Points on a hilly landscape, in no order, each with its height.
From any point a climber steps to the highest of the 5 points nearest to it. It stops when none of these is higher. Distance is the straight distance between rows; heights are no part of it.
Z522 height 247: [ 77 210 198  77 142  97  96  89 163 142 174 133 163 106 106 142  99 141
  78  65 176 111 140 150 180 156 125 178 108 149 144 162 130 169 183 130
 165  10 164  90 150 179 143  83]
Z429 height 379: [117  86  95 121 132 143 136 135  89 107 111 101  90 193 184 150  96  83
 110 141  81 134 129 141 142 171 164 133 147 101 138 133  99 108  88 155
 109 164 170 144  95  89 149 136]
Z251 height 537: [112 138  94 116 124  70 137 155 174 145 136 163 117 118 166 103 163 132
 100 128 146 159 165 178 131 103  93 144 164 147 124 120  91  84  99 108
  96 159  93 159 136 153 112 161]
Z478 height 469: [130 140 158 137 135 154 128  95 117 128 137 106 131 107  90 130 133 144
 139 134 142 111 126 103 129 111 149 136 108 142 134 139 165 157 173 118
 144  96 131  90 140 128 146 130]
Z927 height 390: [ 98 193 147  88 143  88 119 146 168 140 142 154 155 109 141  97 117 134
  94  89 174 148 163 152 150 129  99 165 148 148 118 149 116 118 130 119
 120  98  94 126 145 173 123 136]
Z117 height 556: [152 101 108 144 111 102 153 154 152 149 134 156 128 100 117 127 177 163
 162 138 128 123 117 107  92  81  82 122 147 134 105  88 160 117  98  95
 109 167  91 148 143 141 113 128]
Z526 height 264: [ 80 211 179  83 156 110 103 104 185 151 157 144 170 135 121 116  90 142
  75  65 182 146 144 167 170 150 130 169 110 140 142 158 116 150 156 135
 154  44 131  89 144 170 151 112]
Z855 height 388: [135 131 187 146 133 181 119  77 100 132 118  91 147  93  62 108 153 163
 166 129 137  97  99  71 127 105 158 127  80 161 152 129 169 160 187 119
 143  79 127  91 141 127 160 120]
Z350 height 312: [124  85 119 122 151 174 117 101  73 111 107 105  91 190 180 175  94  92
 131 142  82 107  98 132 161 184 159 141  92 101 146 139 107 140 126 150
 133 140 184 117 115  85 151 138]
Z717 height 446: [144 104 102 134 125 117 142 149 120 116 121 133 106 145 135 124 140 120
 146 141 114 130 119 139 115 137 124 108 137 113 133 122 130 117  89 142
 117 179 105 153 131 123 106 121]
Z935 height 482: [152 156 160 150 133 162 134 116 169 167 140 115 170  70  51 108 150 161
 138 125 155 122  91  89 130  68 133 101 109 156 108 121 166 154 160 113
 127 104  92 106 147 152 104 143]
Z221 height 343: [ 97  88 106 101 106 111 118 113  99 108 107 123 116 155 195 154  72 103
  88 106 120 121 166 137 115 167 133 151 140 109 146 148  86  90 114 142
 122 152 179 126 129 104 150 116]
Z303 height 574: [ 86 106 146 100 141 122 114 110  92 125 127 125 114 187 191 150  80  72
  94 109 127 135 149 163 157 188 163 160 104  91 145 154  89 132 140 166
 132 106 171  90 117 104 155 112]
Z195 height 544: [143 131 109 129 142  95 137 165 150 151 130 169 119 127 120 103 166 152
 141 142 134 131 118 133 116 101 102 105 144 136 103  97 138 119  98 116
 116 171 101 165 133 134  99 135]
Z774 height 366: [133 216 122 112 156 113 131 163 184 153 146 179 147 127 106  78 148 124
  98 118 180 173 142 205 124 128 105 120 129 132 123 136 101 112 122 127
 126 129  94 155 127 141 109 138]
Z259 height 501: [114 138 120 105 121  94 133 154 147 123 138 132 130 134 166 107 127 122
 100 110 151 154 160 159 120 153 112 151 162 134 115 143 103  96 103 120
 118 147 116 136 127 133 132 133]
Z52 height 500: [119  77  91 123  92  94 139 140 125 115 120 146 121 127 168 121 154 112
 137 159 114 139 171 144 106 109 106 140 169 146 114 117 101  74  85  95
  85 166 126 158 124 136 121 142]
Z262 height 340: [150  63 102 133 117 147 129 141  84 101 107  94 102 171 150 151 120 110
 151 170  69 120 115 109 125 152 128 113 131 105 126 117 112 127  98 147
 114 169 144 140 118  98 132 137]
Z151 height 261: [ 99  98 120 106 157 144 108 114  89  93 109 135  96 210 209 165  76  64
 102 125  91 142 127 185 156 197 171 166 103  97 154 153  75 120 103 171
 136 135 197 131  92  83 147 110]
Z453 height 394: [103  77  85 110  90 101 137 140 133  94 122 138 113 125 197 135 115  96
 106 133 110 150 188 149 100 154 135 158 183 125 151 136  52  38  80 109
 107 192 146 166 107 107 132 146]
Z675 height 266: [140 180 168 128 173 178  83  81 109 138 131 136 139 160 138 138 100 103
 121 111 126 134  96 162 152 170 177 122  72 114 168 139 119 165 179 168
 147  76 155 106  90  95 146 121]
Z87 height 580: [131 174 162 133 138 118 125 140 170 149 151 131 155 100  89  90 144 159
 113 108 166 127 120 124 127  98 121 119 131 143 106 142 150 131 142 117
 125 105  89 119 143 144 115 151]
Z871 height 413: [148 130  83 132 116 104 128 158 128 129 130 186 107 142 132 109 163 118
 143 147 113 155 144 186 117 125 102  99 140 129 128 114  88 115  90 139
 110 191 112 179  97 129  97 154]
Z26 height 525: [ 85 144 174 107 114 115 129  93 107 131 125  95 132 111 135 138 112 152
 124 109 144 107 143 109 136 136 112 168 124 152 143 151 140 147 168 115
 133  63 150  97 138 139 169 108]
Z564 height 429: [100 117 117 116 119 116 127 133 114 112 119 128 111 163 174 119 104 116
  97 124 131 126 137 153 138 170 137 146 128 114 137 147 102 112 119 144
 106 136 147 113 125 122 150 140]
Z400 height 473: [153 117 121 135 124 133 146 146 140 137 115 105 124 115 100 123 160 134
 158 144 129 138 112 106 107  99 123 105 137 136 105 123 158 126 128 120
 121 139  99 149 131 137 103 123]
Z683 height 522: [142  70  85 132  98  83 154 159 146 129 123 131 135  95 165 104 179 141
 149 140 112 124 138 101  88  84  92 137 191 155 105  84 129  92  65  73
 105 193  98 169 145 145 117 118]
Z636 height 222: [ 84  49 124 118  63 105 121 114 113 108 111  94 109 121 193 167  82 120
 106 125  97  72 162  91 119 131 108 192 157 131 143 148 119  88 119 113
 118 128 193 119 151 131 185 104]
Z895 height 511: [179 116  95 177 128 129 139 153 134 135 140 145 133 101  83 133 148 142
 178 167 106 131  95 106  93  73 119  81 131 111 118  76 169 139 125 128
 160 176 112 134 112 136  93 103]
Z575 height 392: [155  59 127 120 125 165 130 117  65  96 104  85  86 169 158 182 117 103
 175 165  54 112 103 108 153 157 163 118 114 106 131 136 118 139 109 148
 117 141 179 129 105  92 147 116]
Z273 height 275: [125 127 114 118 156 156 121 112  83 122 117 130  92 181 154 160 109  83
 127 134 102 132 122 147 151 175 158 123 103 100 135 139 100 158 137 166
 118 131 157 121 102  80 152 152]
Z380 height 617: [181 124 122 185 124 136 146 129 154 161 137 133 154  65  48 125 150 156
 171 155 119 123  76  83 100  51 125  86 126 125 123  77 205 144 145 113
 154 142  90 124 143 140  80 115]
Z331 height 564: [ 89 143 185 111 119 102 128 103 155 150 128 106 163  79 104 131 124 176
 101  94 159  98 149  82 138 126  98 194 135 157 112 158 168 142 183  78
 129  52 112 118 165 174 143 118]
Z147 height 7: [ 64  83 111 115 100  99 119  99 105  94 124 135 116 147 210 179  55  82
  57 106 106 127 174 140 135 177 135 197 138  92 173 152  59  74 128 144
 131 129 190 112 124 130 153 101]
Z633 height 387: [ 70 125 146  98 110  96 121 103 117 131 136 118 136 135 169 142  93 129
  89 106 148 104 153 133 144 150 114 182 140 123 134 165 115 107 140 122
 123 100 167  98 147 138 168 115]
Z424 height 245: [ 81  56 118 118  77 103 129 111 106  96 108 113 117 145 188 179  78 108
  82 126 104  84 193  96 122 144 120 197 166 114 139 146  82  64 121 124
 129 140 194 119 128 122 159 111]
Z403 height 577: [126 125 122 131 124  89 143 157 156 165 131 149 136 103 124  94 160 172
 130 118 141 137 151 121 117 100  88 139 171 147 101 116 135 104  96  85
 100 158  69 151 148 149 112 142]
Z496 height 438: [119 102 121 128 121 137 124 133  99 102 109 103 116 160 155 140 125 112
 128 142 116 123 145 121 127 143 122 122 131 125 125 143 106 112 114 137
 114 156 140 123 141 115 159 124]
Z285 height 572: [153 191 139 157 137 129 146 136 183 155 150 168 151  79  53  99 150 175
 121 119 167 132 109 119 123  75 112 102 137 138  90  97 161 141 144  99
 119 116  75 142 137 142  90 149]
Z829 height 144: [161  56  73 151 125 143 146 139  87  98 116 118  85 160 143 171 145 107
 176 170  73 124  95 117 115 145 124  91 128 116 119 113 151 130  90 139
 110 173 138 156  97 100 121 119]
Z186 height 419: [173 183 137 161 136 162 122 122 152 160 147 142 170  86  42 114 130 139
 122 137 159 135  87 116 122  83 154  80 109 115 133 119 155 166 180 143
 162 116  92 121 133 129  84 144]
Z179 height 530: [127 134  93 123 121 114 132 147 122 121 129 134 114 142 134 105 149 131
 124 136 126 142 137 149 126 138 106 121 139 126 107 130 109 107  86 143
 110 152 123 150 140 133 130 141]
Z168 height 492: [139  53  61 118  86  87 144 157 145 114 108 137 126 109 183 128 155 120
 136 156  88 122 172 116  84 108  97 143 193 137 121  93  81  38  54 102
 100 200 125 184 125 135 110 143]
Z736 height 269: [167  84  85 160 124 128 146 135 112 122 127 146 118 123 113 147 157 143
 184 167  87 122  94  98 108  95 117  89 120 116 116  82 175 132 109 122
 140 181 134 146 114 122 107 111]
Z349 height 106: [184  73  58 150 137 108 140 158  92 102 122 156  92 157 148 150 138 107
 178 159  63 146  89 144 110 139 116  89 136  94 117  90 140 124  62 131
 131 205 145 188  70 110  76 124]
Z754 height 349: [124 132 100 108 146 102 131 157 131 117 120 156 113 176 180 122 132  76
 103 122 131 168 144 192 132 177 131 117 137 114 140 136  78  96  88 151
 128 172 132 154  99 118 125 124]
Z874 height 554: [150  38 123 129 120 189 114 105  38  83  95  81  84 162 148 188 109 115
 177 161  54  97  96  76 134 147 158 122 121 112 119  88 139 152 104 123
 127 131 181 123 122  89 161 107]
Z405 height 72: [170 121  95 157 133 137 151 142 114 118 133 136 119 125 107 140 139 131
 175 168 105 135  84 119 114 101 122  72 115 106 127 105 153 155 127 133
 145 157 110 148  96 119  85 126]
Z689 height 344: [105 214 161 111 151 129 112 125 166 142 148 150 144 146 119 106 114 136
  91  82 172 149 128 168 146 166 140 129 112 127 140 160 111 148 157 144
 125  75 131 100 141 137 115 133]
Z18 height 561: [132 146  98 123 130  91 148 159 149 134 131 162 133 113 125 100 171 141
 135 122 148 145 151 153 119 104  99 121 145 133 103 116 111 100  90 116
 102 154  85 157 132 146 103 136]
Z173 height 475: [151 149 140 152 137 144 127 140 141 134 138 143 140 101  74 114 148 150
 147 141 151 140 117 116 105  95 126 100 112 130 120 116 162 138 128 134
 125 134 106 121 142 130 108 129]
Z833 height 437: [103 169 143 110 139  95 110 128 149 137 144 138 138 144 151 104 116 126
  99  94 160 132 155 168 136 142 126 152 128 119 126 152 109 118 121 144
 116 101 127 121 135 145 139 128]
Z460 height 303: [131 177 208 126 141 177 112  74 113 132 145  97 151  96  71 108 131 167
 132 108 160 100 130  94 151 123 157 146  69 174 149 149 158 178 208 117
 167  58 133 100 138 156 148 132]
Z695 height 384: [143  23  95 133 100 124 143 133 105  98 108  93 104 142 162 163 133 125
 162 162  61 104 131 101 103 127 120 116 163 112 117 117 125 107  67 119
 113 184 148 137 132  96 131 105]
Z304 height 434: [151 106 139 149 129 156 126 120 120 127 116 109 135 107  94 133 148 137
 157 144 104  99 102  97 109 125 140 101 101 136 132 107 162 153 149 131
 130 129 119 113 123 117 132 129]
Z222 height 396: [145 143 114 138 128 141 130 152 107 125 131 147 121 140  93 106 153 115
 138 135 120 150 117 143 122 113 127  95 123 121 110 126 145 132 130 139
 118 140 107 136 119 120 113 125]
Z91 height 483: [100 140 193 125 119 121 115  87 119 136 137  91 139  89  94 132 125 152
 128 112 146  83 133  88 139 125 125 173 105 173 140 136 160 157 175 112
 142  54 131 106 154 153 157 107]
Z830 height 250: [107 204 180 105 161 161  90  94 137 130 153 151 149 150 116 125  84 122
 112  87 167 145 118 171 162 159 185 127  81 121 152 150 111 180 203 155
 166  50 152  90 122 131 135 111]
Z869 height 218: [139 192 143 126 158 158 110 128 139 145 144 150 142 127  98 114 117 122
 124 113 157 148 119 149 147 131 150  93  93 109 138 145 113 157 157 158
 139 102 108 112 112 121 106 150]
Z495 height 428: [141 134 164 155 123 125 133 136 176 173 138  99 162  74  62 120 165 193
 148 126 149 106 103  61 128  77 101 133 138 163  80 125 197 147 155  71
 108  86  89 116 174 164 123 138]
Z138 height 288: [166  67  68 145 120 114 135 162 114 110 106 147 102 151 143 152 152 124
 175 166  75 126 112 131  92 115 106  80 137 113 119  91 147 131  82 121
 130 195 135 163  89 129 110 108]
Z346 height 306: [113 182 148 122 155 150 119 111 140 137 140 136 144 138 123 126 113 123
 112 102 173 142 129 146 146 153 154 122 107 115 143 145 125 149 166 141
 138  79 128 101 132 118 140 130]
Z451 height 326: [137 183 186 139 165 193 111  84 101 133 131 113 142 126  84 128 109 117
 141 120 149 119 103 126 163 137 170 133  67 135 168 130 134 177 200 161
 161  57 131  94 116 116 133 119]
Z328 height 433: [ 95  65 116 124 100 130 131 122  97 103  96  93  92 141 176 174  92 105
 136 156  94 115 154 112 124 150 138 164 160 116 131 130 108 107 116 132
 115 151 180 109 136  99 165 109]
Z529 height 626: [173 146 146 165 118 175 127 107 139 159 145 112 175  67  39 112 139 158
 155 149 131 121  76  88 111  73 146  83 107 149 128  91 182 169 174 146
 151 115  83 107 140 132  97 137]
Z289 height 377: [113  91  70 100 108  85 133 151 148 101 122 158 119 137 191 123 133  76
  92 133 107 153 190 195 123 151 123 158 160 127 135 130  54  54  66 131
 109 201 131 166  94 135 113 152]
Z232 height 436: [103 120 147 107 130 136 117 101  74 116 116 107 112 162 161 144 108 114
 125 115 118 114 141 139 138 145 149 167 114 134 157 143 112 144 150 144
 146 110 160 110 133 115 162 118]
Z922 height 397: [112  17 109 128  84 156 125 129 101  93  96  82  86 125 162 177 115 117
 141 151  73  88 149  95 106 138 136 142 159 130 129  97 122 100  92 114
 115 170 174 113 152  97 161 105]
Z706 height 341: [140 238 145 125 159 137 119 139 205 158 154 178 161  90  64  78 146 144
 101  95 184 171 108 174 138 108 125 100 128 146 118 130 130 125 142 117
 131  80  66 147 163 152  85 162]
Z193 height 584: [142 115 139 132 123  90 142 147 175 156 147 135 151  92 108 102 170 177
 117 120 146 120 134  92 116  66  83 147 176 168  87 114 162 115 106  66
 104 141  80 155 154 165 115 142]
Z120 height 506: [141  75 131 137 114 128 144 131 118 117 119  96 128 118 118 141 157 143
 169 148  99 110 116  89 112 111 138 115 135 122 117 115 169 127 109 123
 120 141 118 125 142 120 151 120]
Z299 height 187: [178 224 109 166 145 154 114 132 183 173 152 180 171  70  39  94 110 119
 124 128 189 168  90 158 141  87 153  70 129 110 133 105 121 150 162 170
 171 127  76 160 126 139  52 163]
Z666 height 472: [115  46  85 139  76  99 137 144 124 104  94 108 113 139 174 142 126 118
 131 140  92 126 168 109  86 133 104 145 173 129 122 107 106  69  77 122
  95 183 141 148 138 123 150 136]
Z847 height 389: [110 208 136 106 149 109 109 149 173 140 142 158 147 130 123  94 131 136
 104  93 170 174 127 158 147 130 116 122 135 128 113 147 105 123 138 146
 136  99 110 123 153 147 122 142]
Z513 height 573: [121 126 195 141 122 152 139  89 146 149 131  79 162  78  69 128 137 185
 137 120 134  88 124  70 125  86 122 155 111 183 140 131 183 167 179  87
 142  69 118  99 157 166 146 113]
Z49 height 301: [140 139 147 119 168 161 121  95  86 126 132 121 108 185 187 145 103  89
 123 125 101 130 108 148 160 174 182 133  82 108 158 157  98 154 156 165
 134  98 159 116  99 108 164 128]
Z651 height 563: [101 162 169 117 123 105 134 125 141 139 144 111 143 116 123 106 116 160
  99 100 160 107 145 110 139 125 112 168 132 152 128 156 131 147 153  95
 123  78 114 112 155 161 147 140]
Z932 height 575: [114 129 137 131 109  90 140 136 141 142 117 110 142 115 139 104 136 150
 109 105 150 123 153 117 119 108  88 138 153 166 117 149 137 110 127  96
 107 111 101 138 155 150 133 129]
Z634 height 346: [111 196 179 110 149 151 101 111 128 138 138 126 144 112  99 105 124 152
 111 103 176 136 131 140 133 138 138 138 109 130 133 160 133 143 170 136
 141  90 120 100 153 122 140 148]
Z723 height 324: [111 224 179 113 150 143 112 133 176 136 145 138 172 103  91 102 111 162
  91  83 178 146 128 136 145 122 131 146 113 130 128 156 146 159 169 109
 133  65  95  99 150 165 125 146]
Z521 height 323: [162 103  80 137 145 140 145 134 101 102 112 140  88 203 174 163 117  56
 126 138  86 162 101 164 157 172 156 106 109  91 124 146  90 128  97 157
 129 150 158 158  79  97 109 147]
Z22 height 565: [185 106  63 154 136 118 142 156 101 129 114 162  95 157 135 139 143 116
 165 163 108 140 111 151 117 111 105  81 128 102 123  98 134 110  80 145
 139 187 129 174  87 114  88 126]
Z268 height 165: [ 76 127 141  90 113  83 122 116 137 118 141 139 131 150 207 144  70  96
  86 101 145 135 160 159 148 169 122 181 147 129 147 153  73  79 137 156
 129 123 184 103 133 139 150 102]
Z248 height 447: [118  50 121 136 107 158 121 117  70  90  96  88  95 173 165 166 108 111
 149 151  81 107 123  94 125 164 144 138 127 115 135 126 131 141 110 136
 125 137 173 110 132  84 161 118]
Z923 height 516: [102 115 165 130 101 126 133 106 127 136 121  97 142  94 104 127 121 168
 123 120 138  86 132  66 119 111 100 157 133 162 116 141 170 152 139  83
 119  95 133 105 155 147 158 110]
Z861 height 439: [162 156 116 176 130 142 150 141 154 149 136 152 154  85  46 107 140 136
 148 140 140 135  74 119 127  71 126  73 108 129 124  86 177 145 150 147
 151 152 103 126 118 126  75 129]
Z340 height 432: [ 77 126 123  97 114  97 131 131 145 123 123 113 132 136 169 129 109 130
  96 107 146 135 166 125 118 157 119 165 145 126 134 140 101  93 118 127
 119 132 149 114 154 152 147 121]
Z809 height 474: [100 117 194 134 125 156 121  81  91 134 114  91 129 121 112 133 140 154
 141 130 118  77 131  90 126 135 148 145  90 155 158 142 154 158 164 125
 138  89 150 103 134 125 171 106]
Z228 height 479: [138 126 168 148 123 147 139 126 145 144 151 114 165  74  77 113 159 175
 153 137 131 114 105  63 126  76 123 114 126 153 118 110 177 163 149  90
 126 113  98 105 165 134 121 122]
Z980 height 435: [117  77 149 124 120 144 134 102  90 113 123  87 102 151 125 153 123 138
 156 144  96  91 122 100 125 129 145 138 108 138 145 135 148 152 148 128
 136 109 166  99 141 113 167 121]
Z90 height 348: [ 99  95 106 101 113  88 116 132 128  98 102 134 112 158 208 149  99  80
  92 129 113 144 174 160 140 173 132 175 137 102 154 156  62  63 102 134
 114 161 168 136 103 111 146 132]
Z692 height 196: [ 97  77 130 105  87  98 133 115 122 103 110  88 118 132 164 146 106 135
 108 121 116  91 166  91 113 128 104 171 151 146 126 141 120  97 128 113
 119 126 160 123 144 119 170 113]
Z559 height 327: [190 175 114 164 144 140 152 141 150 152 135 181 134  94  78 105 145 135
 154 150 155 132  93 145 117  83 118  80 130 116 123  91 147 148 138 135
 156 160  86 150 112 125  60 143]
Z375 height 353: [ 79 152 130  82 127  76 113 133 166 136 142 135 144 148 192 119  95 114
  73  73 162 156 173 169 147 162 113 160 144 111 138 149  80 100 116 132
 118 117 141 114 128 140 145 114]
Z437 height 576: [127 103 139 132  99 106 147 144 151 137 126 105 139 103 115 110 165 160
 139 127 135 111 129  85 117  95  80 142 158 153  89 117 171 113 117  85
 105 127  95 124 163 153 143 115]
Z449 height 193: [143 211 171 148 168 194 108  94 148 151 144 132 166  97  64 111 112 139
 120 117 155 145 100 151 139 114 185  98  78 119 156 130 124 171 203 156
 150  77 107 115 118 112 117 146]
Z957 height 458: [148  52  74 130 109  99 148 155 109 114 111 135  94 123 147 145 153 133
 170 149  79 114 126 111  92 103 104  94 157 116 114  82 148  99  55  95
 119 201 130 153 137 127 121 110]
Z189 height 232: [159 139 142 152 145 171 114 101 107 123 123 117 119 135 106 129 127 108
 150 153 124 132 101 108 142 135 151  97  91 105 140 135 141 155 150 157
 136 114 126 124 112  93 124 131]
Z219 height 578: [128 186 128 128 138 100 136 165 174 161 152 161 137  99  90  72 156 160
 115 103 162 144 137 152 133  96 107 115 138 138  88 133 143 112 125  98
 127 129  62 148 150 165  87 148]
Z159 height 230: [173  75  65 139 138 138 134 138  66 117  95 133  84 178 150 160 129  81
 158 164  86 146 103 139 127 156 135 100 135  96 131 120 117 144  84 143
 122 170 159 160  84 106  99 133]
Z852 height 272: [159 237 140 142 148 167 108 132 168 165 158 149 173  83  53  97 106 121
 114 128 172 165 103 151 147  96 149  81 104 121 146 126 126 147 163 151
 157 103  73 127 136 136  79 151]
Z422 height 485: [ 70 108 174 106 101 105 122  95 106 132 125  93 130 109 141 143 109 139
 108 112 134  70 162  95 145 136 105 185 138 141 136 144 151 138 161 116
 141  77 170  91 160 159 177 112]
Z119 height 423: [142 161 167 130 142 174 112 109 120 144 143 110 143 103  80 123 138 146
 134 112 153 127 107 118 130 112 169 126  76 139 134 134 158 164 173 133
 148  96 114  96 125 117 141 137]
Z886 height 145: [161  95 110 154 142 159 125 128  84 107 112 118 105 168 132 157 125 118
 162 157  93 127  96  98 121 131 149  99 110 109 128 127 130 145 122 150
 142 140 150 137  99  96 134 115]
Z891 height 407: [131  99 158 153 135 177 117  97  76 117 121  87 105 124 113 149 140 119
 167 156  91  99  91  83 131 126 167 115  87 141 152 123 152 168 164 136
 135 110 142 111 123  95 156 126]
Z448 height 173: [156 212 111 139 154 161 114 149 159 142 143 172 144 127  86 106 124 116
 132 111 160 173 110 177 122 128 141  67 117 112 138 124 106 151 140 161
 154 128  91 169  98 131  77 162]
Z210 height 430: [124  75  86 107 115 111 134 135 111  98  99 121 100 164 181 143 113  95
 111 136  84 141 156 148 120 168 135 147 159 116 141 145  82  83  95 136
 105 171 155 149 118 119 129 127]
Z831 height 345: [147 147 171 146 164 197 112  66  94 129 124  90 134 126  98 127 126 128
 147 139 125  91 102 100 136 118 188 110  77 151 153 131 156 173 194 146
 155  82 146 115 104 104 146 131]
Z253 height 339: [ 93 177 155  98 142 112 116 119 131 125 156 140 121 152 157 140  97 125
  86 102 145 134 150 161 153 172 129 151 111 129 155 161 110 152 153 153
 146  90 157  93 142 139 151 107]
Z593 height 302: [163 127  66 125 150 124 146 154  97 116 124 171  91 191 179 128 138  57
 132 133 111 177 119 209 140 162 132  95 109  95 129 112  82 122  83 175
 139 177 130 174  60 103  82 144]
Z610 height 587: [122 184 152 131 137  99 133 152 187 168 135 135 166  75  85  83 147 170
 104 105 168 128 130 111 141  88  94 133 173 164  93 119 167 135 137  76
 109  87  67 135 145 163 104 145]
Z275 height 122: [155 162 101 140 166 141 134 152 113 121 137 149 110 180 125 126 130  80
 130 144 127 166 105 170 145 153 136  92 112 103 129 132 110 152 111 164
 140 132 116 143  79 104 100 145]
Z542 height 431: [124  29  91 129  84 105 139 145 125 126  96 108 119 121 172 143 139 120
 135 140  96 105 143  89  98 123 114 155 189 127 111 107 115  74  71 101
  99 182 150 148 147 113 163 119]
Z904 height 553: [123 100 150 131 117 140 136 147 135 122 133 104 138 114 115 136 157 163
 143 136 124 116 125  79 109  98 118 139 135 156 108 133 181 137 119  95
 118 114 104 101 146 135 148 124]
Z36 height 484: [147  84  71 119 133 115 132 151 120 110 115 137 105 156 156 122 131 104
 141 156  89 145 137 156 110 140 111 121 145 120 126 120 100  95  63 138
 110 186 139 166 100 121 113 139]
Z555 height 371: [128 154  78 125 137  89 125 162 139 122 143 170 118 167 164 109 154  93
 124 142 133 171 149 214 120 151 120 111 148 117 129 121  89  90  87 129
 106 177 124 172  93 122 113 154]
Z678 height 319: [ 90 198 180 102 145 143 110 105 138 137 165 128 155 104 104 121 103 154
  89  88 171 111 128 141 156 145 149 150  90 134 139 143 136 157 176 130
 151  50 129  86 158 156 141 123]
Z83 height 305: [166 210 119 140 148 132 146 152 170 138 138 169 141 107  69 104 135 149
 115 123 173 157 108 156 139 117 140  89 111 118 115 130 123 134 137 151
 143 128  85 126 127 145  83 159]
Z546 height 504: [126  42 129 131 112 137 134 124  84 104  99  79 110 131 158 149 115 140
 152 155 107 103 127  82 120 138 126 134 132 127 121 120 133 120 100 131
 108 161 165 114 151 119 174 108]
Z352 height 300: [ 71 198 169  87 139 106 108 109 167 149 145 139 166 104 111 126 113 158
  91  71 180 117 158 135 161 148 117 173 124 148 116 153 154 151 169 110
 143  38 131  93 148 164 143 110]
Z407 height 543: [155 107 120 155 116 127 147 129 133 133 136 117 129  97  75 120 159 150
 170 154 115 126  92  93 106  81 119  86 126 134 109  95 176 153 128 106
 121 152  99 121 125 128 112 111]
Z914 height 583: [ 96 157 151 104 129 106 124 132 165 151 137 116 161  83 103  99 151 158
 109 103 158 116 146  99 132 101 100 157 156 147  87 154 147 132 136  78
 111  98  85 128 157 157 123 122]
Z816 height 281: [ 90   4 110 135  59 129 130 124 127  79  90  77 104 101 185 185  87 126
 122 134  90  80 178  83 102 137 115 188 185 120 124 122  82  67 102 103
 126 147 186 133 144 100 170 103]
Z716 height 13: [171 132  93 151 142 130 131 156 119 136 134 162 117 139 111 119 161 114
 158 156 124 162 100 145 122 119 114  78 126 106 134 107 130 148 120 159
 151 160 117 151  89 109  89 126]
Z669 height 246: [152 168  94 149 153 110 145 161 145 137 132 186 110 148 112  96 153 108
 138 140 137 170 115 171 129 121 110  80 124 117 131 103 115 137 116 144
 140 161 100 155  96 127  84 134]
Z383 height 263: [135 163 117 128 153 134 125 147 122 125 130 160 119 177 141 110 137  98
 119 121 130 154 113 174 131 167 132 101 112 110 116 132 117 131 124 147
 128 135 126 137 111 122 113 150]
Z158 height 532: [139 151 141 131 132 140 120 122 134 134 140 121 131 117 104 115 138 141
 136 131 145 124 131 112 133 125 131 114 104 133 121 140 134 152 139 123
 128 112 111 101 140 130 140 131]
Z734 height 480: [ 98 130 137 119 125 133 137 128 109 120 132 109 128 137 147 120 132 129
 124 114 137 128 137 126 124 145 123 127 129 126 131 139 134 133 133 139
 114 123 125 110 129 138 145 127]

Call two points neighbours if one is among the 5 nearest of the other. Go from one point of each pair to the other, from neighbour to neighbour, staying as high as possible. Name the lowest point that can't be avoided.
Z610, Z874: Z546
Z513, Z610: Z923
Z303, Z610: Z232

Write out the way that a climber takes from each point below.
Z891: Z809, Z26, Z651, Z914, Z610
Z855: Z809, Z26, Z651, Z914, Z610
Z633: Z26, Z651, Z914, Z610
